A landscape with many valleys, sampled at points; each row gives a point and its height.
A ball rolls from a point to the lowest of its 2 nearest points, and stops where none of them is lower. Distance is the straight distance between rows; heights are no part of it.
taz: [-30 -12  -4 -38  32 -10  22  12   4 -11  15   4   7  13   5  -4   0   4
 -26  -2   2  -2  10]  (h 138)
Lileb: [-23   4   9 -38   3  11   6  -6   2   6  16 -11   0   0  23   6   5   5
 -28  -2   1 -11  -1]  (h 111)
Pizef: [ 16  14   7  18  -7  10 -17   0  -5  -8  -5  11 -11 -21  13 -13  14 -12
  22 -10  -8   1  -9]  (h 207)
Duvi: [  0 -21   8 -10  -1 -36  10   0  13   3  -6   0   0  -8 -24   5  -3   4
 -11 -10  19   5   9]  (h 338)
muv: [ -4  -8  -8   6  10 -26 -13  24   2   3 -17  17  -5   2 -25 -21  22  12
  17   6  20  13   6]  (h 770)
duki: [  3  18   8  20 -17  10   2  23   3  -6 -18  15 -10  -3  -6   7   7  14
  26 -25   2  12   6]  (h 336)
lome: [-24   3   6 -49   6  22   8   0   4  24  20 -13   6  10   6   8  18   6
 -12  -5  10  -3  12]  (h 91)
bipa: [  7  24   9  -5  -2  36   0  -2   1   1  -7  -3  -4   6   3  18   9  -6
  13 -12 -11   8  13]  (h 376)
Nubur: [ -5  17  -9   6  23  15   5 -15 -19 -18   9  -4  -7  -3  32  -2  -6  -1
  -5  16 -28  -5 -10]  (h 502)
nud: [ 11  18  15   4 -16  17  -7  14   4   0 -13   4 -12 -15  -1   9  12  -5
  12 -30  -5   2   6]  (h 374)
keva: [ -8  -7   6 -26   7   0  14  15  11  10   4  -3  10  -2 -32  21  14   1
  -5 -26  15   4  33]  (h 386)
kosok: [  9 -20  -9  16 -23 -25  -3 -11  -1  12  11  -5  12  -4   8 -16 -19  -5
 -10   9   4 -15 -29]  (h 515)
Muz: [ 16   1   3   2   4 -10 -15 -23  -3   2  -8 -18   0 -34 -12   7   9 -32
  -7  -5 -21  -6   3]  (h 82)
gabab: [ -5 -13 -12  17  10  -4  -9  15   8   9  -8   7 -12  31 -17 -11 -10  20
   5  31  30   2   0]  (h 537)
nez: [  4   1   5   8   4  -6  13 -15   1 -18  -2  -8 -11 -15  14  14 -21 -11
 -11 -10 -19  -8  -9]  (h 604)
rufi: [ 10 -12 -19  22  -6 -18   2 -21 -17   8  14  -8  15  -7   8  -5 -29   0
 -15  12 -13 -10 -24]  (h 550)
vumo: [  2 -18   9 -17   1 -28  11   7  18   8  -2  -7   2  -6 -37  22   7   3
 -12 -26  16   2  32]  (h 369)
sote: [-11   2   2 -45   5  16  -4   3   0  18  13  -9  20   1 -15  -3  22 -11
  -9   1  13   1  12]  (h 62)
pip: [-11  12   9 -25  -1  13  -1  21   5   8  -4  -1  -3 -15  -9   9  27  -2
  -3 -31   5   0  15]  (h 413)
kap: [ 18   7  10   9 -32  22   2  -9   8   4  -7  -8   8  22  -6  25 -15   5
  16  -6   5  10   6]  (h 394)
vef: [ -4   2   8 -12 -14  -5   8  25  14   6  -4   0  -9 -19 -15  16  18   4
  -6 -45  10  -3  22]  (h 422)
sese: [  7  -1  11  -3 -16   3   6   0   9   4   6  -3   4  -6   7   4  -8  -3
  -5 -13   7  -5  -5]  (h 213)
foz: [-18   6   2 -36  16  24  12  18   2  12   7  -3   6   4 -14  14  20   3
   1 -21   8   5  25]  (h 399)
fura: [-14  11   0   0  18  24  22   9   2 -12   0  12  -1  38   6  11 -11  27
  18  10   0   8   7]  (h 53)
Ruzi: [ -4 -18 -11  16  14 -32 -10  13   2   1 -17  14 -12  12 -11 -20   7   8
   5  21  16   6  -1]  (h 741)
tovaz: [  6  17   7 -12  -5  26  -5   6   1  12   5   0   6   4   4  -3  13  -1
  12  -2   5   6  -3]  (h 401)
rulu: [ 18  -6 -12  27  18   3  -5 -15 -11 -17  -3  14  -3  -9 -14 -14  15   2
  29  23  -8  13   8]  (h 77)
zudu: [  1  -7   0   2   8 -32  -7  11   1 -10  -7  13  -7 -17  12 -27  18 -15
   0  -8  -6   1 -11]  (h 198)
pezun: [-21   0  -5 -25  36   3  13  12  -1  -8   7   8  13  13  -7  -7   9  -1
  -3   6  -2   5  13]  (h 115)
sar: [-13   7  -2   2  24  -2   7  24   1 -13  -5  22  -2   2  -6  -8  15  12
  11  -6   1   9   7]  (h 76)
Vig: [  8   6  -2  12  -1   7  10 -16  -8 -10   2  -7   4   1   7  11 -22  -3
   0   4 -14  -1  -4]  (h 587)
vina: [-10   6   1 -11   4  20  31  -4   5 -10   6  -1   2  32  17  22 -24  20
   1  -2  -2   6   3]  (h 65)
Radi: [-9 12 -1 11  1 20  3 35  1  0 -1 23 -5 27 12 -9 16 24 22  4  6  6 -3]  (h 425)
tul: [  0   0   6   5  -1  13  11  -5   4  -1  -8  -1   4  20 -28  22 -20  17
  17   8  16   9  13]  (h 654)
misut: [ -2  -3  -8  11  19   0   7  -8   0  -7  -8   0  -1  19 -25   9 -25  19
  10  26  16   6   8]  (h 648)
Tikap: [ -2 -23 -31  30  18 -17  -9  -9 -15   6   4   3   4  17  -9 -14 -10   7
  -5  52   2   1  -2]  (h 667)
Pegi: [-13   0  -4 -15  27 -21   2  19   1 -14  -8  17  -6  -9   0 -21  21  -6
  -3 -12  -7   9   3]  (h 157)
dat: [ 11   5 -18  10   3   7  -1 -23 -22   6  15 -12  16  -3  11   1 -21  -1
  -9  16 -19  -5 -15]  (h 571)
gepu: [  8  21   9  12 -11  28   4   8   1  -9 -14   8  -4  16   2  19   0   8
  29 -18  -5  17  11]  (h 361)
vife: [  4 -17 -28  25   8 -12  -8  -8 -17   3  14   6  14   7   9 -21  -2  -5
  -5  38 -13  -2 -10]  (h 636)
Mit: [  2  19   9 -13  -9  27 -19 -11  -8  13   2  -9   1  -9  17  -6  22  -8
   7   9  -9  -2  -9]  (h 435)
zibub: [-16  14   6  -8  15   4  -2 -18 -14 -19   0  -7 -14 -22  28   4   1  -9
 -14   6 -29 -10 -12]  (h 491)
dorur: [ -3 -34 -16   4 -11 -48   5  -9   0   6  11  -6  12  -4  10 -20 -20  -5
 -29   9   4 -15 -23]  (h 474)
matu: [ -1   4 -10  19  12   7  -1   0  -7 -13  10  12  -7   7  36 -17   1  -4
  -1  18 -21  -8 -15]  (h 529)
kez: [  2  -1  16   5 -16  -6   9  14  12 -10  -9   5 -12  -7   6  10 -10   9
   2 -29   7   1  -4]  (h 267)
gunog: [-11 -27 -27  11  12 -29  -4  -2  -4  14   0   0  10  23 -12 -14 -16   7
 -22  45  12  -1  -4]  (h 687)
sagef: [  9  12   5  22 -12  15  -9  12  -1   2 -17  15  -5   3 -24   0   9  18
  37  -5  13  17   9]  (h 298)
vub: [  3  -7   0  19   3 -12  13 -18   1 -13 -11  -6  -5   4 -17  18 -33  12
   3   9   2   4   2]  (h 638)
soso: [  3  -5   6 -10   3  11  17  -3   9   3   3  -6  11  10 -23  28 -12   4
  -3  -7   6   3  20]  (h 660)
memu: [ 10 -10   9   9 -31  -1 -10  11  10  19   1   2  10   8 -14  -8  -3  13
  13   8  31   1 -10]  (h 459)
golov: [ 11   0   4  16  -9 -11 -22   9  -2  -2  -2  12  -8 -19  17 -31  19 -17
  10 -10  -4  -5 -21]  (h 13)
Baket: [  0  -4  -6  -8   5 -14 -10   0  -2  -1   8   1   8 -12   7 -26   9 -20
  -9   7  -4  -3 -13]  (h 315)
nosa: [ 10  12   5  24 -17  22   0 -10  -2 -11 -12   3   0  23  -1  17 -16  13
  30   2   3  15   6]  (h 377)
bemi: [ 10  13   7  -8 -21  23   1 -19   4   6   0 -22  -4   1  15  25  -8  -7
  -8  -9 -15  -6   4]  (h 195)
gek: [  0 -10 -20  25   1  -8 -12   1 -13   2  14  10   1   4  33 -26   6 -15
  -9  27 -15 -10 -23]  (h 583)
meto: [  6   2  -2   4 -19  -2  -5 -24 -10   6   7 -17  -1 -21  20   2 -16 -14
 -18  -3 -15 -19 -23]  (h 67)
neseg: [ 14  14  -3  17 -16  14 -13 -28 -21   2   4 -15  -6 -13  28   2 -11 -13
   1   3 -24 -10 -22]  (h 133)
fofo: [ -5  -1  -9  -3  25   2   6  -1  -3  -4   6   8  19  11 -16  -6   4   2
   7  21   0   8   8]  (h 81)
digov: [ 20   2  11   4 -35  18  -6  -1   7  20   3  -5  15  10  -9   4  -4   4
  17  -1  17   6  -4]  (h 421)
Zabo: [-30   3   2 -28   9  -4   6  -9  -5  -9  11  -9  -5  -8  36  -3  -4   0
 -34   7 -15 -18 -13]  (h 132)
gafe: [ -3  10  11   5 -20   8   8  29   8  -8  -5  13 -13   2  23  -4   1  16
   7 -29   7  -1 -12]  (h 314)
Tidu: [ -2 -14   5  -4  -6 -18   5  10  10   1   3   5   5   1  -7  -8  -6   7
  -5  -1  17   0  -5]  (h 283)
timel: [ -4 -13 -15 -14   7 -38  -6 -13 -10  -6   4  -8   2 -18  13 -28   2 -28
 -22   5 -17  -8 -18]  (h 388)
fifer: [ 20   9   8  10  -5   3 -19 -12  -3   2  -7   0  -4 -28  -9  -6  19 -27
  12  -9  -9   1   2]  (h 199)
bupi: [ -5  -8   4 -25   8 -16   3 -13   3  -3   3 -13   3 -23  -3   4   2 -22
 -30 -10  -4  -6   7]  (h 188)
dolo: [ 11  -4 -11   4   3 -14  -8 -31 -17   4   5 -23   4 -29  -4  11 -12 -25
 -21   1 -28  -8  -6]  (h 147)
bapef: [ -7   3   0  13  18   5   7  11   1 -16  -5  18  -7  16  -3  -2  -5  20
  17   9   3   6   4]  (h 14)
Zak: [ -5   0  12 -22   4   3   5  -3  10  -5   2 -11  -7 -13   0  21   3  -8
 -21 -21  -6  -8  14]  (h 227)
Tirar: [-14 -26 -11   5  11 -31   2   8   7  -2  -3   7   1  19  -6 -13 -10  10
 -13  25  13   0  -6]  (h 709)
Mefom: [ -7 -20 -10 -19  -5 -38   5 -12   1   2  14 -10   7 -12  13 -20  -8 -16
 -36   0   1 -12 -12]  (h 434)
medor: [  4  -2   8  22   2 -12  17 -10   2 -26 -13   2 -15  -2   2  17 -29   4
   6  -8 -12   3  -2]  (h 624)
ziki: [ -2  -3   2 -31   2  -2  -9  -7   2  10   8 -13  15 -15 -18  -5  14 -23
 -16  -1   4  -1  13]  (h 120)
buto: [ 19   6   1  25   3   9  -4 -12  -6  -8  -3   5   4  -3 -15   1  -1  -1
  26  12  -2  10   6]  (h 182)
luzed: [-12 -16 -12  -3  16 -19  -4  24   8   7 -15   5 -10  21 -28 -10  -1  23
   4  12  36   7   6]  (h 561)
Fetap: [  1  20   4   9  -9  23  -3  23   2   1  -2  15 -10  15  29 -12  12  13
  20 -10  -3   5 -13]  (h 375)
vos: [  9   8  14  -3 -26  10   5  17  15   1  -8  -4 -12  -4  -5  23   6   5
   0 -43   2  -4  19]  (h 404)
mosil: [ 23  15   5  16  -8  26 -11   0  -5   6  -3   9   7   1 -18  -1  15  -1
  34   3   4  13   9]  (h 247)
dun: [ -8  13  16  -8  -6  11 -18 -16 -10  -2  -4  -5 -12 -27  25  -4  16 -14
  -2   2 -21 -11 -15]  (h 469)
zagul: [  9   6   9  -8 -15  11  -9 -13   3  11   2 -15   3 -14   2   8   3 -18
  -8  -5  -5  -8  -1]  (h 152)
bagez: [  8   1  11 -16 -10  10  -1 -17  13   3   4 -25  -5  -2   0  33  -4  -5
 -18 -20 -11 -18  23]  (h 215)
lomi: [  6 -14  -5  21 -18  -5 -22  19  10  20  -8   8  -7  21 -14 -18  -4  15
  12  24  36   0 -12]  (h 501)

For each start below, name the point where the ball stops.
vef: rulu
soso: zagul
vub: golov
pip: zagul

Call two points neighbours if one is among the 2 nearest of the other. Go from one point of each pair to the other, from neighbour to neighbour, staying as low as possible. Name the highest point that can't be avoided.
sote, golov: zudu
Muz, sote: Pizef
bapef, sote: taz
meto, Muz: dolo
